Points on a hilly landscape, in no order, each with its height.
From any point a climber takes the steepest step (rise divided by distance) to one of its 2 nearest points. It stops when none of these is higher. Distance is the straight distance between rows; heights are no part of it.
K_306: 121	77	107	83	63	130	93	92	81	116	59	107	83	94	83	138	105	59	136	116	70	95	115	82	90	71	139	97	85	63	73  h=135
K_531: 105	103	90	69	85	128	63	70	89	121	85	85	139	63	84	127	48	84	83	126	114	73	100	127	119	118	52	88	87	62	131  h=130
K_677: 82	157	121	133	87	116	144	85	120	114	119	116	108	147	134	96	131	73	71	138	97	96	87	45	124	61	151	54	104	106	115  h=117
K_889: 102	113	160	81	111	100	85	104	97	113	119	82	79	55	79	103	134	107	105	47	89	55	65	111	116	129	49	133	126	154	98  h=204
K_913: 127	152	104	90	122	146	113	109	124	133	100	88	119	51	104	125	80	52	79	62	64	51	117	65	120	114	76	115	83	85	120  h=121
K_836: 150	48	114	114	119	77	66	138	88	133	104	122	88	111	93	133	93	119	105	104	113	75	125	104	101	105	60	140	116	124	100  h=286
K_16: 104	92	57	67	96	95	81	103	118	91	157	90	94	80	104	119	61	91	98	105	120	92	130	107	117	125	53	68	89	81	159  h=114
K_417: 74	82	89	93	114	100	60	95	105	108	120	66	127	87	84	111	40	88	70	125	115	78	119	110	121	120	35	87	96	94	169  h=123
K_926: 112	173	109	115	141	104	83	123	153	108	130	124	91	63	97	146	45	89	104	65	106	69	178	94	107	137	43	114	107	81	156  h=249
K_383: 118	83	65	85	117	132	135	113	133	81	104	100	86	76	153	79	75	99	94	81	96	105	109	124	75	144	83	91	102	106	51  h=261
K_389: 123	147	88	44	77	134	80	61	85	120	76	63	72	11	64	114	138	76	134	77	103	90	115	107	112	136	81	117	80	41	85  h=94
K_983: 75	67	90	87	109	68	120	108	52	66	60	77	66	124	99	41	142	129	93	161	144	91	80	94	56	87	140	90	93	103	128  h=198
K_568: 85	103	113	69	85	90	87	59	93	114	95	77	40	59	113	118	81	111	87	92	108	62	134	137	95	101	62	65	96	87	88  h=278
K_874: 68	115	110	78	91	47	101	83	64	90	28	88	73	115	104	68	156	117	109	145	131	102	83	80	57	80	161	109	84	102	80  h=214
K_195: 110	82	55	138	128	54	102	136	95	27	146	121	94	170	88	27	96	135	123	105	103	112	108	95	75	72	114	106	128	109	131  h=247
K_930: 119	102	86	45	100	87	106	105	110	74	158	110	41	58	115	70	133	139	112	56	105	96	82	111	104	106	79	115	132	135	72  h=157
K_360: 127	94	97	119	136	90	121	56	82	135	48	109	145	124	125	53	89	120	55	96	91	111	114	117	89	122	105	100	101	133	81  h=217
K_574: 81	117	121	64	40	157	91	52	107	112	106	96	72	71	84	123	136	53	115	108	81	118	100	119	138	106	95	96	101	92	84  h=128
K_372: 92	146	152	134	110	135	111	68	116	108	63	89	142	113	125	124	58	79	81	67	51	113	99	126	120	132	97	97	104	116	66  h=163
K_89: 113	146	145	113	139	125	102	138	117	134	86	85	117	67	108	136	96	101	102	35	65	83	68	64	107	132	82	137	106	134	96  h=209
K_307: 82	71	108	108	103	86	94	108	66	89	63	87	136	140	107	76	133	72	122	110	92	146	75	94	75	91	137	137	89	121	128  h=230
K_472: 103	147	105	112	146	149	84	107	144	109	72	87	119	54	96	140	64	49	118	63	66	101	112	90	95	154	81	131	85	78	125  h=112
K_907: 76	130	115	138	152	81	136	105	79	105	82	72	108	126	130	67	106	115	74	118	117	85	92	38	79	99	174	77	116	163	105  h=320
K_740: 127	147	143	131	139	167	121	111	106	107	78	84	160	82	107	139	79	59	94	66	54	124	88	70	97	129	137	129	95	94	68  h=183
K_201: 109	71	90	105	97	90	130	95	68	117	56	104	103	133	111	65	167	110	103	129	106	128	82	119	88	107	112	149	109	135	53  h=361
K_611: 69	129	153	74	110	96	73	107	67	94	67	21	127	64	93	98	132	100	106	74	95	103	31	82	100	129	106	141	113	129	90  h=235
K_76: 139	116	126	133	130	116	98	117	48	124	51	90	143	132	78	149	82	84	101	100	90	124	98	67	97	101	156	127	77	87	90  h=174
K_634: 127	86	98	49	89	107	99	79	131	70	168	145	45	85	115	111	75	127	88	97	127	69	144	127	141	74	55	57	86	43	108  h=308
K_979: 73	107	142	138	106	120	88	75	45	104	64	79	176	139	101	107	69	73	77	114	93	131	74	94	119	97	135	76	80	88	120  h=21
K_577: 107	132	91	103	63	82	116	80	132	127	69	138	94	139	103	117	124	80	120	85	66	122	104	95	89	59	147	83	95	68	67  h=176
K_900: 134	70	63	66	70	80	116	97	62	104	84	114	89	98	107	92	116	113	82	138	139	93	87	82	104	65	112	65	78	37	90  h=136
K_14: 74	109	114	100	102	108	59	125	109	93	104	79	107	98	92	90	117	69	120	60	80	131	74	92	81	114	100	137	107	133	131  h=184
K_422: 118	72	139	101	95	98	78	111	74	121	99	89	110	88	79	136	94	98	94	102	100	76	91	95	127	104	74	128	103	127	116  h=304
K_232: 127	109	142	115	118	108	109	129	122	128	108	124	83	76	112	122	112	121	104	61	65	77	111	89	100	115	102	130	111	154	75  h=228
K_999: 144	51	94	110	115	110	106	143	100	105	91	124	72	89	114	133	103	117	122	89	83	79	128	101	75	111	93	146	78	106	59  h=260
K_796: 59	129	167	90	90	111	69	83	90	95	82	50	93	42	87	115	134	93	107	60	74	104	72	128	124	133	73	144	113	124	98  h=221
K_334: 87	79	61	85	82	124	100	72	137	82	72	108	106	95	123	83	88	71	106	105	83	134	111	135	57	112	125	90	80	72	57  h=448
K_221: 64	75	61	73	68	78	56	95	74	95	65	57	99	99	83	80	109	79	116	124	111	141	75	99	73	76	123	105	84	90	108  h=41
K_539: 97	94	70	127	131	51	106	110	56	88	78	140	134	173	71	14	110	138	79	125	129	103	109	91	90	69	126	65	108	112	162  h=254
K_550: 92	93	72	36	47	125	86	83	106	96	154	100	79	80	94	91	125	77	113	131	116	117	86	124	118	106	76	82	83	88	128  h=181
K_755: 111	103	120	100	105	63	50	111	115	105	100	136	71	80	85	112	119	110	125	58	95	131	96	128	84	145	48	155	121	148	84  h=212
K_338: 28	145	139	89	74	98	70	90	93	94	70	36	89	62	94	88	148	85	131	79	103	129	62	86	88	102	129	124	112	131	85  h=251
K_633: 132	126	124	128	108	138	95	84	105	138	83	132	154	117	66	160	66	69	105	102	77	121	120	102	136	103	105	103	88	75	80  h=426
K_413: 84	89	108	155	66	88	125	104	123	122	121	160	100	144	85	79	107	90	85	139	98	103	95	95	122	56	114	58	101	126	131  h=171
K_922: 71	48	61	116	109	78	85	96	87	93	96	106	103	126	96	48	71	121	66	128	115	102	113	124	87	105	76	65	108	118	125  h=73
K_736: 88	114	72	44	109	72	75	76	137	76	161	86	60	72	101	105	86	124	118	85	116	77	109	132	101	112	52	76	112	86	114  h=101
K_646: 122	78	76	74	105	76	95	105	113	58	105	125	27	92	115	98	131	151	139	61	120	113	119	120	99	85	103	139	95	62	40  h=90
K_61: 86	104	95	120	92	103	78	91	134	116	142	107	124	117	92	114	68	84	94	86	79	116	100	99	123	112	59	96	99	128	144  h=244
K_918: 107	48	78	83	70	125	88	66	49	110	76	85	121	86	88	98	114	105	108	165	135	129	90	109	106	107	91	99	85	81	88  h=146
K_524: 122	100	140	112	117	104	96	86	91	158	38	125	119	102	85	145	73	100	90	94	93	98	119	102	98	103	104	115	80	100	51  h=406
K_998: 116	97	65	134	118	131	96	111	74	89	85	75	180	119	86	75	41	87	78	109	90	151	141	83	94	114	155	100	99	87	135  h=158
K_424: 120	54	106	67	87	66	85	120	88	80	124	119	34	89	91	138	94	145	123	91	107	79	138	110	94	69	103	114	74	88	99  h=159
K_444: 97	76	58	103	143	38	102	117	55	58	99	105	115	158	80	15	122	127	107	124	120	96	83	112	64	84	105	98	132	127	134  h=275
K_301: 120	124	105	58	82	102	98	80	150	116	143	140	60	82	117	133	77	88	111	83	105	92	146	143	125	107	45	84	87	69	119  h=285
K_676: 57	109	86	97	104	73	144	74	139	42	146	120	80	119	115	26	108	129	89	125	116	71	73	115	100	72	105	39	121	88	90  h=435
K_946: 90	120	133	110	86	117	97	79	102	122	121	76	125	84	113	118	53	84	59	111	97	67	87	93	161	103	39	67	114	89	126  h=207
K_766: 96	80	89	97	112	142	143	103	116	105	105	70	108	86	152	73	86	84	50	102	98	87	96	91	78	128	98	87	115	134	77  h=239
K_299: 125	117	97	141	99	75	178	85	143	90	123	166	96	147	114	64	135	134	82	126	109	75	94	86	124	72	134	77	107	109	75  h=272
K_172: 97	103	105	85	79	94	56	55	75	128	67	102	136	109	69	130	91	83	112	112	96	137	84	123	101	85	97	102	88	61	92  h=29
K_669: 82	113	91	104	122	38	116	115	99	74	45	106	81	160	106	66	118	119	119	121	107	99	113	86	47	72	179	95	94	97	90  h=229
K_927: 108	124	106	78	106	76	88	107	139	77	116	132	30	55	114	81	121	148	140	28	95	105	114	135	90	116	87	109	100	74	57  h=74
K_608: 111	56	81	83	82	86	59	100	80	75	112	103	69	95	63	99	136	104	121	116	132	131	95	138	99	148	44	163	111	118	104  h=178
K_636: 83	121	160	133	138	136	112	80	97	112	39	83	126	110	116	135	84	72	103	78	63	114	75	87	84	107	137	122	85	93	60  h=173
K_881: 96	79	57	76	121	117	85	142	119	64	129	77	81	67	92	103	66	100	106	80	89	103	112	86	53	126	100	107	101	123	137  h=46
K_871: 47	92	122	109	78	83	62	65	74	116	81	90	138	120	89	88	68	97	82	109	95	113	77	121	116	81	81	55	92	104	145  h=12
K_620: 113	84	78	116	104	58	94	88	48	110	50	142	125	166	80	66	112	123	92	133	113	120	109	107	93	77	113	116	96	101	135  h=242
K_223: 94	165	118	98	106	120	79	82	160	128	111	134	85	74	126	145	54	75	114	75	79	78	168	140	118	123	40	96	88	65	124  h=267
K_159: 111	120	101	131	116	110	123	102	82	110	109	83	164	146	105	78	104	83	69	86	96	129	76	62	117	105	125	103	102	118	117  h=270
K_597: 105	66	102	107	106	82	69	90	102	93	104	117	121	123	88	93	114	98	101	93	116	147	85	146	95	156	35	153	115	155	92  h=195
K_318: 80	124	100	76	92	59	71	78	108	107	76	104	71	77	107	123	113	120	121	68	102	75	107	127	77	95	85	98	99	108	61  h=255
K_687: 137	116	118	81	98	123	105	81	123	133	85	107	106	49	101	150	84	83	88	100	95	61	118	111	123	119	62	126	91	75	83  h=129
K_233: 123	38	106	107	75	130	127	115	95	106	113	121	53	100	104	117	110	98	120	127	88	105	112	107	108	98	92	129	92	115	85  h=237
K_977: 95	41	73	82	106	75	84	150	93	61	155	92	63	109	94	104	84	123	126	92	105	74	117	82	90	71	96	115	94	98	126  h=185
K_200: 107	62	96	89	79	54	27	93	66	113	109	108	83	109	60	130	123	99	131	119	122	117	118	128	95	102	58	125	109	99	125  h=168
K_629: 130	41	72	57	84	108	135	109	95	41	135	101	39	109	104	95	129	142	114	98	138	89	111	120	114	68	102	122	81	59	63  h=109
K_470: 75	68	87	82	91	70	89	92	119	64	126	95	45	88	105	74	135	139	122	95	117	105	107	131	75	112	84	121	116	127	66  h=131
K_855: 140	99	114	142	114	103	107	156	70	109	81	91	103	104	88	152	107	93	96	106	84	87	111	50	73	84	157	115	90	90	92  h=188
K_504: 84	119	107	133	127	58	105	73	117	120	38	116	90	109	122	93	86	153	93	75	94	91	106	130	63	109	117	93	111	115	50  h=307
K_602: 56	109	132	152	86	106	104	69	96	110	75	94	131	134	114	82	83	65	53	117	91	119	72	107	121	88	107	64	103	121	128  h=16
K_77: 88	80	124	107	108	122	96	69	126	127	155	127	95	93	99	130	50	89	78	105	120	95	128	125	122	120	22	97	115	126	136  h=226
K_184: 73	111	128	121	107	77	55	82	110	103	108	81	130	118	84	92	108	94	100	68	82	133	62	124	97	134	50	137	129	165	122  h=179
K_846: 128	112	126	53	122	114	87	114	99	113	133	93	64	12	90	125	132	109	113	74	86	49	102	102	118	118	48	134	94	126	118  h=187
K_715: 62	101	80	68	73	117	69	71	97	98	61	79	133	112	85	87	103	43	124	112	96	170	89	114	85	110	123	109	85	58	111  h=34
K_875: 89	56	124	116	122	158	86	90	91	94	80	87	154	118	74	124	71	40	112	112	79	142	90	109	106	114	105	119	96	82	104  h=118
K_418: 95	47	42	79	111	119	100	94	71	83	96	64	115	86	117	59	60	101	79	135	115	113	100	114	71	119	94	71	96	94	112  h=63
K_168: 118	59	39	77	97	102	120	130	74	83	70	90	109	134	118	71	104	111	110	147	125	108	98	72	74	77	159	80	81	47	79  h=149
K_393: 113	129	170	119	127	116	86	102	50	121	79	65	155	100	77	147	62	91	71	107	93	54	80	84	148	118	93	109	83	83	125  h=476
K_522: 108	127	159	117	131	148	95	87	101	94	92	80	152	88	63	162	86	49	107	82	90	54	100	102	150	131	81	115	74	59	105  h=459
K_678: 122	52	42	84	101	90	111	98	90	70	115	121	72	121	112	94	98	147	90	127	143	80	113	122	106	75	102	85	84	56	71  h=124
K_800: 123	66	79	108	114	123	121	115	94	119	47	100	111	123	89	96	115	90	118	115	83	141	102	94	73	106	127	146	97	93	46  h=389
K_492: 155	86	47	108	85	124	164	115	126	66	142	139	93	133	127	91	107	108	97	110	106	91	116	80	119	86	122	60	88	53	71  h=352
K_616: 126	114	96	51	65	152	124	110	107	108	95	95	53	36	123	72	167	90	136	82	105	113	98	99	97	124	123	130	93	85	44  h=133
K_916: 80	112	82	52	50	90	121	71	112	85	123	113	77	79	119	79	144	103	96	103	105	86	73	126	113	100	80	68	105	98	77  h=167
K_438: 82	105	72	128	73	91	119	57	127	117	54	128	116	139	104	67	86	91	75	130	106	103	114	114	92	82	121	47	80	63	90  h=394
K_256: 121	106	72	123	99	92	147	100	141	122	108	139	121	126	128	75	122	119	75	100	100	102	91	110	123	93	92	89	111	113	61  h=253
K_514: 109	53	59	115	102	80	113	154	103	40	172	135	64	147	89	78	113	127	127	117	116	100	98	92	101	52	90	105	117	105	113  h=215
K_407: 76	58	142	142	59	103	96	113	78	130	107	121	117	133	60	114	88	89	91	135	78	112	95	78	122	56	123	64	77	102	148  h=162
K_12: 77	109	132	81	88	113	37	101	91	80	52	64	110	61	64	102	119	56	146	75	89	152	65	120	85	144	93	159	86	102	87  h=107
K_242: 127	99	54	68	125	102	99	133	136	74	137	110	75	79	91	129	67	90	134	82	118	109	130	105	68	157	64	144	92	86	137  h=59
K_523: 85	121	110	104	103	93	73	104	72	122	86	63	118	77	74	148	46	103	95	105	83	56	123	64	106	81	106	84	104	69	149  h=172
K_210: 121	101	94	69	66	82	85	115	101	105	87	115	54	98	91	153	94	103	123	89	90	93	123	113	84	60	115	91	82	54	91  h=145
K_169: 72	105	99	146	96	116	140	116	106	69	115	116	76	126	100	76	80	132	68	143	106	68	124	50	100	50	153	22	102	102	131  h=134
K_19: 104	98	109	116	106	60	52	123	61	125	100	91	96	111	71	115	47	131	83	104	114	41	135	89	108	71	93	89	114	93	122  h=182
K_214: 141	99	48	119	119	61	136	145	75	92	130	93	119	118	117	67	112	135	81	114	120	92	93	50	95	73	147	101	110	104	113  h=332
K_645: 85	122	116	117	86	118	119	98	94	123	62	105	110	132	110	100	116	82	105	112	88	125	83	63	87	70	153	96	97	97	86  h=191
K_721: 116	184	78	130	108	98	89	120	98	116	102	66	129	80	106	123	70	107	57	65	71	66	145	39	96	91	123	68	103	70	106  h=150
K_820: 125	111	76	103	113	86	107	135	149	90	144	126	74	96	116	118	81	114	116	57	76	91	129	108	96	109	94	95	105	107	102  h=322
K_330: 110	64	79	86	77	156	102	99	104	113	99	110	124	106	84	119	83	56	117	133	100	129	114	98	100	97	110	89	85	74	103  h=126
K_506: 68	137	125	149	97	107	138	89	101	89	79	121	95	137	117	76	118	109	54	159	109	75	104	46	98	71	192	37	89	98	129  h=125
K_931: 81	95	76	126	72	69	93	119	98	118	151	126	131	137	65	79	82	105	94	115	122	105	84	88	130	75	62	70	118	91	169  h=189
K_909: 113	69	67	91	83	96	123	99	67	61	73	76	70	121	94	40	154	138	106	149	152	109	84	120	87	94	127	118	89	91	70  h=177
K_806: 117	61	77	70	69	123	86	98	110	102	165	143	71	88	92	138	113	86	120	125	114	121	108	121	122	119	54	113	87	87	143  h=194
K_29: 63	111	126	97	71	94	93	90	126	102	145	131	69	110	95	103	106	97	107	78	82	108	101	128	112	85	69	95	127	135	116  h=225
K_798: 72	130	117	109	114	132	84	137	125	94	85	33	119	70	109	105	82	56	114	55	73	121	83	59	74	128	133	116	110	110	128  h=196
K_880: 110	174	68	98	135	51	70	113	94	117	102	69	137	93	97	98	74	116	90	65	90	74	112	76	94	114	88	90	122	86	116  h=211
K_663: 73	102	99	107	76	46	53	67	104	107	64	112	61	99	87	92	124	127	123	62	98	130	122	144	68	115	61	117	119	128	81  h=234
K_642: 74	113	70	144	83	91	156	95	155	70	156	125	112	136	113	40	86	127	85	112	103	101	125	102	110	91	114	36	120	103	109  h=398
K_127: 113	28	73	88	79	139	129	104	111	70	172	144	54	109	110	104	126	113	106	138	118	104	109	122	130	91	64	110	93	100	108  h=213
K_782: 108	97	125	70	78	139	113	126	100	107	97	97	50	59	104	123	152	80	142	93	67	107	101	88	100	100	129	136	86	96	81  h=119
K_598: 86	81	89	98	115	64	98	109	121	59	112	129	68	126	101	86	102	134	119	101	106	82	112	122	76	71	111	87	124	101	82  h=110
K_571: 47	114	159	123	127	107	119	104	87	87	88	62	115	129	127	85	111	86	84	88	99	111	66	71	88	113	154	112	118	161	114  h=297
K_739: 83	116	142	73	66	107	92	62	76	125	112	89	25	64	117	116	118	130	79	107	101	52	118	129	139	51	92	61	100	113	90  h=301
K_870: 92	95	99	62	48	122	86	60	78	110	86	81	99	58	68	109	135	98	106	131	120	119	85	102	115	94	114	106	101	85	61  h=137
K_319: 82	127	115	128	148	92	107	94	71	129	71	45	102	96	123	90	65	118	67	88	108	74	89	50	71	102	128	73	119	137	89  h=343
K_955: 115	79	128	83	104	158	83	54	103	105	102	79	128	48	78	138	118	62	96	119	115	77	88	135	136	148	35	143	81	117	114  h=153
K_664: 130	138	70	141	121	58	87	122	139	86	153	149	93	127	101	120	71	121	96	64	99	97	163	92	92	83	114	87	112	88	66  h=354
K_166: 73	116	103	113	117	56	109	124	94	83	64	86	107	147	117	52	146	99	126	82	88	134	95	84	48	90	164	130	114	128	95  h=250
K_627: 110	95	126	122	121	109	119	144	87	113	107	77	81	76	109	132	84	114	95	85	89	54	107	47	89	99	128	115	110	141	99  h=206
K_809: 136	92	76	81	70	131	135	80	133	56	142	147	67	92	116	117	82	92	87	96	101	94	119	113	124	70	89	61	93	47	83  h=330
K_859: 127	125	162	99	133	155	108	74	87	116	61	102	165	84	78	156	86	46	99	92	82	101	76	130	134	113	98	110	86	72	62  h=443
K_936: 77	88	95	103	65	67	112	90	101	111	134	160	96	127	68	75	119	124	111	144	123	91	82	101	123	53	79	49	101	93	134  h=175
K_833: 86	84	140	109	117	125	75	96	94	78	65	85	146	114	82	122	114	47	126	77	76	152	68	133	84	149	85	154	93	97	98  h=113
K_988: 85	132	106	128	136	95	111	105	122	117	75	58	105	88	140	70	90	96	88	47	83	103	78	80	80	125	106	96	123	138	75  h=369
K_30: 124	66	104	139	137	115	77	122	49	98	67	74	152	107	72	114	54	81	82	105	80	125	113	85	91	120	138	124	78	105	135  h=169
K_919: 154	92	47	44	129	102	101	118	115	82	127	92	87	59	117	103	103	115	112	102	131	88	106	106	102	167	39	132	87	84	107  h=71
K_446: 144	129	62	93	119	109	100	120	147	99	148	103	131	85	113	117	82	83	108	82	92	119	110	75	88	154	70	117	91	73	137  h=50
K_126: 105	44	58	75	75	140	133	109	89	79	80	83	64	109	126	72	113	99	124	145	118	105	94	100	88	83	140	106	84	86	70  h=164
K_431: 123	121	51	135	106	66	130	133	110	64	144	103	111	127	79	70	92	133	80	106	108	96	121	71	81	62	146	43	103	87	110  h=358
K_500: 85	99	78	122	101	71	71	79	60	118	99	92	164	151	89	66	74	92	62	110	115	137	75	111	126	93	92	90	102	98	153  h=7
K_770: 108	166	145	103	132	140	131	102	104	118	85	67	146	71	137	123	108	68	78	64	68	85	60	76	132	135	103	119	111	108	88  h=193
K_66: 60	98	106	106	97	134	97	69	116	105	89	49	110	80	131	71	66	92	67	97	92	93	93	112	99	111	82	58	109	121	102  h=223
K_241: 93	85	150	102	90	117	108	92	64	109	98	67	134	84	88	109	155	80	97	97	88	135	32	106	139	110	95	141	110	134	69  h=170
K_73: 117	141	66	121	123	38	74	110	84	115	128	104	107	119	93	84	66	148	74	92	121	65	113	81	97	85	102	55	122	85	113  h=197
K_72: 57	100	119	96	57	105	102	100	117	111	102	108	92	107	95	119	124	80	103	104	64	102	110	86	94	71	126	99	103	121	114  h=205
K_767: 116	119	121	82	107	118	71	36	98	131	65	69	136	60	106	138	74	93	90	106	105	76	92	125	123	142	50	106	94	62	70  h=138
K_757: 70	91	70	89	78	102	78	76	133	89	87	103	85	108	114	80	62	106	96	104	101	101	117	140	77	87	102	51	68	70	102  h=418
K_152: 100	69	85	98	96	66	153	122	100	38	146	120	63	141	89	66	145	145	129	133	116	69	73	78	128	40	114	101	118	97	83  h=192
K_53: 108	57	51	89	107	77	99	142	52	92	116	72	116	133	88	61	106	112	95	123	123	92	80	67	88	86	116	106	94	114	128  h=305
K_525: 121	107	65	34	104	91	95	89	137	53	133	105	44	45	125	107	83	132	129	70	136	107	123	135	82	146	46	104	83	72	104  h=86
K_416: 101	89	53	64	82	79	156	117	113	59	140	105	113	120	138	27	130	109	90	129	135	103	64	68	97	76	117	62	111	72	106  h=371
K_520: 96	35	114	114	75	114	100	100	52	119	75	118	118	118	66	93	107	99	104	149	110	108	86	93	105	68	113	97	93	103	99  h=154
K_35: 103	151	122	108	151	87	65	130	129	123	102	104	84	41	107	141	52	106	104	37	78	42	140	103	88	123	36	110	112	107	122  h=233
K_489: 70	136	101	78	75	138	48	60	93	101	57	55	96	23	66	109	125	79	136	65	103	129	97	122	95	145	100	129	81	63	90  h=100
K_453: 70	88	89	122	91	37	75	95	121	83	110	138	76	143	71	93	72	122	110	116	100	94	141	117	63	50	102	57	96	96	122  h=98
K_682: 116	99	89	118	110	82	157	83	94	116	119	117	129	117	118	53	137	126	63	130	118	85	54	80	136	82	85	67	116	129	95  h=238
K_653: 80	130	93	50	59	106	128	104	114	94	113	74	56	64	121	58	154	94	115	79	106	111	69	102	95	110	114	118	110	115	71  h=151
K_403: 90	53	75	133	97	95	88	104	117	85	135	135	78	125	91	90	53	115	106	115	120	116	155	131	86	87	72	75	101	97	111  h=85
K_362: 101	98	114	121	117	65	157	95	117	74	87	158	77	154	116	66	159	145	122	131	100	88	89	97	92	74	132	116	128	137	58  h=294
K_138: 100	124	118	80	157	68	76	135	123	88	149	93	51	47	92	105	63	133	129	41	93	47	118	99	87	107	53	103	111	102	120  h=210
K_704: 104	86	127	112	109	95	83	72	27	126	34	114	154	151	71	127	85	93	97	131	104	133	86	109	107	72	122	108	71	65	112  h=25
K_180: 111	114	85	138	88	100	103	113	120	121	125	122	145	148	101	109	105	73	100	94	75	142	94	94	106	97	98	96	110	102	123  h=257
K_994: 59	107	107	112	121	126	77	101	103	101	86	45	127	101	106	117	51	77	85	72	72	101	101	108	91	138	94	107	108	110	122  h=208
K_821: 121	145	61	144	94	98	102	132	112	100	138	123	124	128	81	110	90	113	78	89	88	110	156	71	96	73	152	82	99	91	88  h=382
K_910: 84	125	114	119	84	96	116	114	100	125	168	102	134	104	91	93	89	93	56	112	105	81	74	78	160	80	68	59	114	103	153  h=199
K_556: 98	115	114	141	80	122	121	126	83	99	142	112	86	118	81	123	99	100	70	116	89	84	117	41	123	44	149	47	98	114	141  h=144
K_698: 111	130	97	87	121	119	68	99	141	122	64	118	95	45	99	128	103	88	117	58	86	117	110	110	82	154	89	132	82	84	90  h=104
K_376: 120	78	134	134	79	136	97	125	73	120	124	110	109	108	75	158	77	72	77	120	82	88	123	62	120	70	112	91	94	112	147  h=155
K_475: 49	132	143	81	69	108	90	60	50	118	75	54	98	82	104	128	98	83	82	125	108	87	57	96	137	76	109	78	89	74	91  h=111
K_270: 93	151	56	79	114	33	83	131	119	91	93	106	92	94	100	102	99	120	111	46	89	86	103	90	69	83	116	110	122	79	96  h=227
K_694: 108	84	84	87	103	55	142	119	86	76	149	107	82	104	123	61	134	148	86	139	129	56	42	75	110	61	101	68	131	126	98  h=219
K_170: 95	86	133	128	77	125	83	67	109	148	129	120	128	104	81	127	37	77	66	132	113	99	123	117	148	102	39	60	90	88	130  h=216
K_719: 124	68	66	90	126	108	119	119	155	66	147	119	61	105	141	98	93	118	126	71	105	131	114	121	72	107	89	113	109	89	76  h=290
K_854: 126	83	119	79	88	158	112	79	83	108	105	81	125	68	83	122	143	58	108	125	103	108	71	102	141	117	80	136	85	115	86  h=160
K_6: 80	82	88	98	107	116	106	94	116	110	39	89	125	109	128	67	110	65	114	85	83	161	92	109	49	116	133	133	96	110	61  h=416
K_213: 109	77	116	102	119	144	90	58	84	118	84	68	144	65	112	102	73	86	65	113	109	99	86	136	117	173	50	113	95	120	89  h=143
K_106: 108	86	133	116	101	65	95	107	88	132	95	112	57	90	92	142	95	125	102	106	85	59	125	110	102	68	106	91	117	135	74  h=350
K_235: 109	91	51	133	82	94	160	107	145	51	119	142	111	145	120	33	111	118	82	122	109	118	118	90	88	79	139	44	78	55	97  h=373
K_139: 123	90	95	116	101	60	104	82	85	139	57	131	150	152	96	89	103	99	97	102	104	136	98	133	99	97	97	119	93	115	88  h=231
K_105: 93	71	85	100	95	105	126	128	74	102	102	81	157	119	108	44	108	77	75	118	123	116	71	80	105	102	117	89	103	133	138  h=284
K_71: 139	92	127	119	105	105	127	103	103	128	65	130	73	96	113	130	91	128	88	94	91	63	124	77	98	81	131	93	96	103	41  h=380
K_681: 112	60	86	116	108	86	137	134	108	78	99	113	87	116	127	59	147	119	106	111	102	106	86	100	80	97	111	134	121	152	63  h=328
K_569: 67	115	152	93	83	144	79	58	95	111	78	74	106	83	97	138	92	72	94	96	61	104	77	114	133	89	79	99	91	101	89  h=120
K_860: 116	60	83	92	78	57	68	105	47	97	81	108	81	119	77	107	136	126	121	128	118	99	99	123	83	72	97	131	91	93	75  h=156
K_398: 125	123	88	89	92	94	90	74	121	133	73	143	87	45	109	130	123	113	145	62	99	118	94	129	94	136	72	141	98	79	43  h=95
K_3: 58	57	57	70	77	103	63	116	94	63	97	53	77	79	104	85	84	92	110	115	117	111	114	108	60	114	100	93	104	108	117  h=52
K_949: 115	142	106	123	114	88	81	142	101	116	82	87	82	76	82	154	53	92	94	77	62	56	154	63	89	69	135	72	90	77	118  h=161
K_579: 139	104	113	54	144	100	93	130	115	80	179	110	47	41	102	108	113	116	114	58	112	61	107	118	114	105	56	108	112	106	105  h=186
K_198: 56	105	119	88	103	91	101	130	101	82	77	51	94	102	128	66	128	81	120	89	115	121	67	67	61	95	145	123	124	143	88  h=273
K_26: 90	99	166	86	79	99	104	87	56	135	77	85	73	66	84	139	101	113	85	117	108	50	91	101	133	84	80	82	104	133	89  h=324
K_120: 101	141	146	84	86	138	127	86	103	115	82	78	138	90	115	120	145	44	105	76	66	129	38	81	116	103	116	133	111	108	77  h=180
K_804: 92	124	110	100	110	73	138	99	128	109	67	111	74	93	136	78	123	108	104	77	104	101	73	99	78	108	134	103	111	121	57  h=337
K_588: 61	125	78	91	89	85	152	96	142	68	93	98	108	129	135	25	116	101	89	124	122	96	64	88	83	94	133	61	110	90	93  h=400

Where does a climber stop that starts at each point below?
K_598 | K_676
K_152 | K_334
K_927 | K_676
K_677 | K_821
K_413 | K_821
K_577 | K_821
K_646 | K_988
